Each row is a point on a landscape with many valleys, with its height.
A ball rolls from a point to the lowest of its 2 nearest points, and stops where none of them is lower. Distance is the straight distance between rows; heights are no part of it.
J915: [ 18  -1  -6  18   6 -12  13 -35  -3 -16  -2 -19  -1  24  20  20   2   4
   0  44  10]  (h 55.6)
J423: [ -3   4   4  23 -37  -1  -2 -30  -8 -25 -21 -34 -31 -31 -14  39  -8  10
 -26  -3  -1]  (h 44.6)
J95: [ 13  21   2 -17 -22  15   2 -16 -28  -1   0  15  -6  -3  19  40 -13   9
  -8  32  31]  (h 49.8)
J839: [ -9 -29 -44  32   5  33  13   7  31 -40   8   7  -2  22   2 -19 -18  -1
  22  16  15]  (h 19.2)
J587: [-41  20  14  -6 -17 -17 -18 -37  12  23   7 -25 -11 -19 -22  20 -12 -10
  -2  47   8]  (h 41.2)
J431: [ 25  -5 -13 -19  38   5  34  33 -41 -37   5  26  26  20  17 -32   1  -8
   0   0 -14]  (h 33.1)
J340: [-30 -14 -27 -12  27  23  10  -4 -22 -16  11  38  22  19 -37 -21  -4   3
  -8  23 -17]  (h 33.7)
J681: [ -6  32  29 -27 -21  20   3  31 -10  13  26  16   3 -18 -24  -1   5  13
   5   7  26]  (h 19.5)
J335: [ 24  20 -24 -12 -34  36   9 -18 -36 -13 -19   3   3  16  13  36  -8  35
 -36  15  30]  (h 51.8)
J240: [ 20 -26 -22 -24  31  -9   7  14 -27 -22 -13  13  -8  19 -33  -5 -10  -5
 -15   6 -22]  (h 22.8)
J907: [ 18 -30 -46  11  35 -37   3   9  -4  -7 -32   2  19  43 -16 -22 -13  -9
 -18  -6  -2]  (h 21.4)
J405: [  7  -1   6  14 -11  -4   5 -13  17  -7 -12 -24 -15  -9  19  13  -9  -2
   0  16  14]  (h 54.2)
J55: [-19 -14  -5   9  21 -28 -11   1  -3  19 -20 -15 -25 -10  -8   7   1   0
 -26 -16 -24]  (h 46.1)
J44: [ 33  51  14 -17 -34   6 -20  -8 -21  23  -7  32  11 -22  19  18  21  -4
   4 -10  -4]  (h 49.7)
J232: [-17  10  48 -37   1 -29 -15  29   9  24 -14  -8 -23 -17   0   9  -8 -16
 -32   7 -16]  (h 24.2)
J91: [-13  11   1   9 -11 -17 -20 -33  -6  27  26  -9   8 -19 -19  17  18   9
  14  28   5]  (h 37.2)
J130: [-15 -13  13  22 -10  14  15  20  42  -1  41   1  17  -4 -17 -15  21  -1
  48 -23  27]  (h 47.8)
J685: [ 31  16  14 -29  -3  11  -4  28  -3   2   3   5 -25 -17  25   8   1  24
  26  -1  27]  (h 47.2)
J113: [ 12  -1  15  15   7 -38 -19   9  23  18  -8 -21   8  18  53 -23   3 -15
  25  -7 -21]  (h 50.3)
J537: [ 13  -2   9 -28  33  -2  12  30 -26   5  39   6  12  -8  14   2  18  28
  31 -14  31]  (h 42.3)
J565: [-31 -23 -20  36   2  11  16  -3  50 -15  24 -11  22  24  17  -4  -7  -5
  32  18  22]  (h 26.8)
J253: [ 29  44  -3 -22 -25  33  -3   3 -58   7 -25  46   9  -8  30  10   6 -18
   6   3 -17]  (h 46.2)
J356: [ 17   6  35 -14  14 -29  41  15   6 -13 -11  -8 -37   6  13  19 -11 -13
 -19  16 -20]  (h 49.5)
J314: [  6  16 -13  -8 -50  35  -3 -36  -1  -6  -3 -16  18  16   5  16  13  31
 -13  20  33]  (h 53.7)
J850: [-23 -22   6  39   2 -11  36 -34  30  -9   2  -4   5  -3 -20  19  27 -16
  -7 -16 -29]  (h 28.0)
J986: [-41  -9   0  10 -17   1 -32  24  33  -1   0   4   1   1  -8 -29 -16 -33
 -17 -27 -21]  (h 37.8)
J422: [-17  -7 -12 -14 -12  40 -22  41  14 -17  -7  23 -26 -17 -12 -15 -18   9
  -8 -18   3]  (h 41.7)
J62: [ 17  12  21 -12 -18  -6  23   8   8 -25 -28  -9 -39   8  21  16 -24 -15
  -8  34   4]  (h 52.3)
J220: [-39 -20   6   7  -2  19 -10 -14  21   4  23   8  14  -3 -27   2  10   2
   9  14  -2]  (h 43.6)
J767: [ 12  -2  -3  -5  27  14   6  21  -9 -37  -2  14  -5  15 -13 -25   0  -5
   0  -2 -21]  (h 27.8)
J13: [ 10  10   6 -24 -10 -12 -51  17   1  20 -37 -12 -35 -39  19   7  -6  -2
 -17 -39 -19]  (h 34.0)
J103: [-29 -48  -3  11  36  17  13   0  15  -2  14  19  30  35   3 -23  -4   2
  -9 -38   2]  (h 15.2)
J620: [ 11 -42 -26  -3  58  -2  30  18 -12 -14 -14   1   0  43 -10 -19 -10   7
 -18  -2   1]  (h 16.8)
J302: [-38  11 -14  22 -30  -4 -35 -37  22   3 -13 -19  -8 -37 -11   1  -5 -11
  -9  -5  -4]  (h 64.0)
J575: [-26  19  -1  -3  -4 -11   7 -32   0  -7  -8 -13  -7  -7 -15  21  -5 -14
 -25  45  -8]  (h 43.7)
J342: [ 25 -30  -9  15  31 -47  28 -12   6 -10 -32  -4   1  16 -24   2  13  -7
 -25 -24 -32]  (h 28.1)
J303: [-41 -34   9   3  28  31  17   8   1 -14  15  26  29  28 -25 -23   8  -7
  -9  -4 -26]  (h 26.4)
J363: [ 15 -30 -50  26  31 -41 -10 -10   9 -26 -32  -4  11   8 -20 -15   7  -3
   0 -18 -21]  (h 24.3)
J108: [-24 -12  25   6 -30  -5  12  -6  44 -16   6 -20 -13 -23 -11  22  -4 -22
   2 -24 -16]  (h 60.2)
J782: [-28  20  22  13 -49  18  -7 -35  42  -5  -8 -13  -2 -31 -17  24   2 -14
   2   0   5]  (h 62.8)
J848: [  6  -5  24  13 -11   0  24 -32  20 -23  31  -4  18  19  26  21  36   9
  33  -3  -8]  (h 23.8)
J131: [  6  20 -15 -27  -3  26   9   9 -53  -3 -10  50   4  -2  19   1  -7 -11
  -4  31 -11]  (h 42.6)
J229: [-21   9  45 -30  -3   4   0  45  11   1  13   4   7  -7 -10 -16  10 -14
   5  -2   4]  (h 32.1)
J604: [-20 -13 -45  24  19   3 -38  27  -4  11 -22   6  -3  27  15 -43 -30 -11
 -24 -37 -11]  (h 43.3)
J840: [ 19  12  23   7 -12  17  11   0   6   4  49  -2  17  -4 -14 -12  16  11
  43  -3  35]  (h 53.8)
J203: [ -6 -13  -8  23  -7   6 -13 -25   6  15  40  -5  22   4 -15  -3  35  10
  44 -19  -7]  (h 43.8)
J178: [ -7  -2   2 -22  27 -19  19   3 -15  33  44 -18  13   7 -12  26  -4  19
   7  48  42]  (h 56.6)
J898: [ -4 -16  26  28  17 -19  15 -29  37 -10  13   2  19  17   8 -12  41 -15
  14 -26 -39]  (h 36.7)
J298: [-20 -37  14  32  20 -21  21 -32  32  28  -1   3  27  30  16 -14  21 -11
 -10 -49 -24]  (h 41.9)
J583: [ 21  20 -31  -7 -14 -31  -4  -9  -8 -14 -56  -5 -10  -3 -12  -3 -23 -18
  -7  50  -6]  (h 6.4)
J548: [ 20  53  29 -23 -37   8 -26   0  18  21 -19   5  -3 -30   4   2  -1 -10
  -6   6   7]  (h 52.2)
J996: [ -1 -16   5  23  13 -30  15 -11  10   5 -33   4  11  17 -29 -21  -7 -36
 -34 -25 -42]  (h 31.4)
J753: [ -1  29  21 -20  15 -29 -13   2 -20  22 -25 -14 -16 -10  12  19  -8 -12
 -24  32 -25]  (h 16.7)
J594: [-22 -15 -13  32   8  -9  -8 -39   2  -5   6 -10  -1 -17 -28  24  22   2
  -4 -13 -21]  (h 18.0)
J149: [ 34   4  -8  15 -19   5  -7 -47 -42  -7  -3   9   2  -5   0  36  19  37
 -22 -23   5]  (h 24.0)
J962: [ 38   3   0 -17  10   7  45  21 -31 -47  -1  41   4  14  24   2  -1  -3
   8  13 -11]  (h 38.5)
J502: [-29 -10 -17 -10  -9  17 -29  62  36   7 -10   3 -11 -22  -6 -30 -22   2
   3 -30  30]  (h 42.2)
J974: [ 32  -7 -19 -10  13  41   7   9 -24 -34   9  12   4  -5  31   2   3  34
  13 -25  23]  (h 20.8)
J630: [  8  24   6 -12 -24   0 -14  -5 -13  46  25   1  -2 -24 -33   9  12  18
   8  -1  22]  (h 31.0)
J368: [ 13  16  19  23 -52   6  25 -34  -1 -36 -12 -24  -4 -10  -2  35   5  21
 -16  -4  -2]  (h 42.1)
J196: [ -8  23   0   2   1 -18 -21   4   0  54   7 -21   7  -8  -7 -36  -2  -6
  15  28  12]  (h 49.2)
J786: [ -7   6 -11 -22   5  16  27  12 -30 -26  -1  42  16  15 -19  -3  -7 -17
  -3  46 -18]  (h 38.6)
J835: [ 31  31  46 -20 -29   5  15  17  17   7  10  -7 -20 -25  13  21   1   4
  18   3  39]  (h 51.9)
J301: [ -3  10  39 -19 -32  12   3  19  30 -11   8  -2 -33 -25 -15  18   1  -5
   9  -9   5]  (h 56.5)
J818: [  3  45  15  -9 -24  13 -40 -35   8  27 -25 -13  -1 -36  -1  -3  13 -14
  -1  -3 -18]  (h 53.9)
J858: [-33 -36  -4  26  18   3  20  -6  39  11  38  -9  37  30   7 -13  10  -3
  21 -25  12]  (h 28.2)
J526: [-29 -14  12   2  13   9  -5  -8  11  24  51   3  30  15 -43 -26  25  -9
  21 -15 -11]  (h 48.7)
J382: [-32  -3 -12   7  -8  14 -24  60  28   3  -2  10   7  12  21 -35 -34 -11
  -7 -32   7]  (h 40.2)
J12: [ 10 -10   6   3  12 -28  24  -3  -4 -19 -13   3 -13   2 -17  27  -7 -18
 -12  32 -16]  (h 46.3)
J378: [ 21  12  24 -13  -2  13  28  14 -31 -16  18  26   2   6  27  30  -5   6
   2  20   9]  (h 45.2)
J316: [ -7  -7   8  10  12 -40 -26  -4   8  34  -3 -25  -5   1  27  -3   5  -1
   1 -17 -15]  (h 48.3)
J766: [-12  -9 -39  41  13 -18 -12 -30  -5 -11  -8   7   6  -1 -29 -16   9   2
   2  10 -24]  (h 23.9)
J393: [ -7 -25 -13  14  28 -21 -27  10 -13  23 -25  -4 -17  13   0 -21 -26 -17
 -52 -30 -23]  (h 44.4)
J935: [  3   5 -20   1  32  -7   8 -28 -24   4  10  -7   4  21  38  29  -9  18
  10  61  17]  (h 57.0)
J649: [ -8   3   0  -5  -1 -23 -43  29  14  47  -3 -10  10   8  22 -54 -13  -9
  12 -31  -6]  (h 43.9)
J120: [  4  12  -4 -16  21  -2  17   6 -16  16  23 -20   2   7  32  12  -9  29
  28  48  48]  (h 59.1)
J607: [-17 -20  17   8  -9  -1 -10  36  37  12  12  -9  11   3  12 -21   0  -2
  28 -15   6]  (h 40.8)
J780: [ 24   2 -33 -12  -2  27  11  11 -12 -29 -31   3 -23  17   2  -1 -36   5
 -10  31  28]  (h 6.8)
J563: [ -1   6   5   5   8 -15 -18  29  -6  65  32 -22  11   9   8 -51  -2 -12
  20  -7   4]  (h 46.5)
J826: [ -3  25  17 -44  -8 -10 -33  36   4  28 -17 -11 -36 -24   4  -2 -11   4
  -2  -8   6]  (h 30.6)
J941: [-25 -15 -13 -17  -2  39 -15   4  -9 -18   8  24 -10 -11 -19   0   3   4
  -6   5   4]  (h 38.9)
J714: [ -6 -16 -15   5  -2  41  11  24  18 -28  -9  -1 -11  -1  11 -18 -23   2
   0  27  22]  (h 13.3)
J913: [-33 -18  14  22 -14 -14  -1   1  25   1 -14   1  -5   1 -27 -24  -3 -34
 -30 -37 -49]  (h 34.6)
J806: [ 37   4  -2 -21  17  29  10  30 -12 -16  21   2  18 -20  21 -14  15  34
  37 -36  41]  (h 31.5)
J29: [ 45  14  23 -23  12   6   7  53 -11  12  13 -16  -6 -22  28 -24   7  18
  39 -36  37]  (h 40.9)
J227: [ 39  10  22  16 -20 -20  30 -25 -24 -26  -8  -5 -14 -12   7  56  12  11
 -12 -16 -12]  (h 36.3)
J27: [-26  -5 -26   1  -1  16 -56  36   6  30   4   6  20  10   5 -48 -24  -4
  -8 -47   1]  (h 42.0)
J354: [  5  -3   5 -12   9  -1  26  -1 -19  27  55 -10   4  -3 -16   8  18  22
  31  10  34]  (h 51.3)
J779: [ 27   1 -53  -7   4  -2  -2  -3 -13 -29 -37   6  -4  12 -27  -6 -22  -4
   5  40   4]  (h 0.7)
J503: [ -7 -12  -2  30  11 -20   7 -49  20   7  31 -22  14   6  13  22  35   5
  38 -18   0]  (h 36.4)
J881: [ 32   8 -25  -9  -7   9 -12 -20 -47 -11 -21   7 -29 -17  -4  32  -5  26
 -33  -4   0]  (h 19.4)
J929: [-30 -28  17  23  24 -27  21 -29  22  33   1 -24  16  24  11  -4  14   1
 -15  -3 -22]  (h 45.9)
J59: [ 15  29 -12 -13  -4  -9 -23 -11 -25   2 -35   0 -16  -1  19 -13 -13 -11
  -6  36 -20]  (h 11.1)
J557: [ 33  11  18   3 -13 -24  -4 -37 -46  -1  -3  11   0 -32   3  60  13  11
 -29  -6 -14]  (h 29.7)
J441: [ 33   4 -16  -7   0  43  -9  -6 -23 -26  -7  12 -20  -3  -2   0 -12  23
 -10 -17  15]  (h 14.0)

Call two points neighbours if one is among the 2 nearest of the other. Go from one point of each pair to the other, from neighbour to neighbour, staying as low as possible. Name the highest point that can't be avoided.
J594, J620 => J363
J941, J594 => J502
J620, J848 => J898
J779, J103 => J858

For each start below, name the point where the ball stops.
J915 => J681
J314 => J620
J13 => J779
J818 => J103
J335 => J620
J986 => J620
J782 => J441
J423 => J441
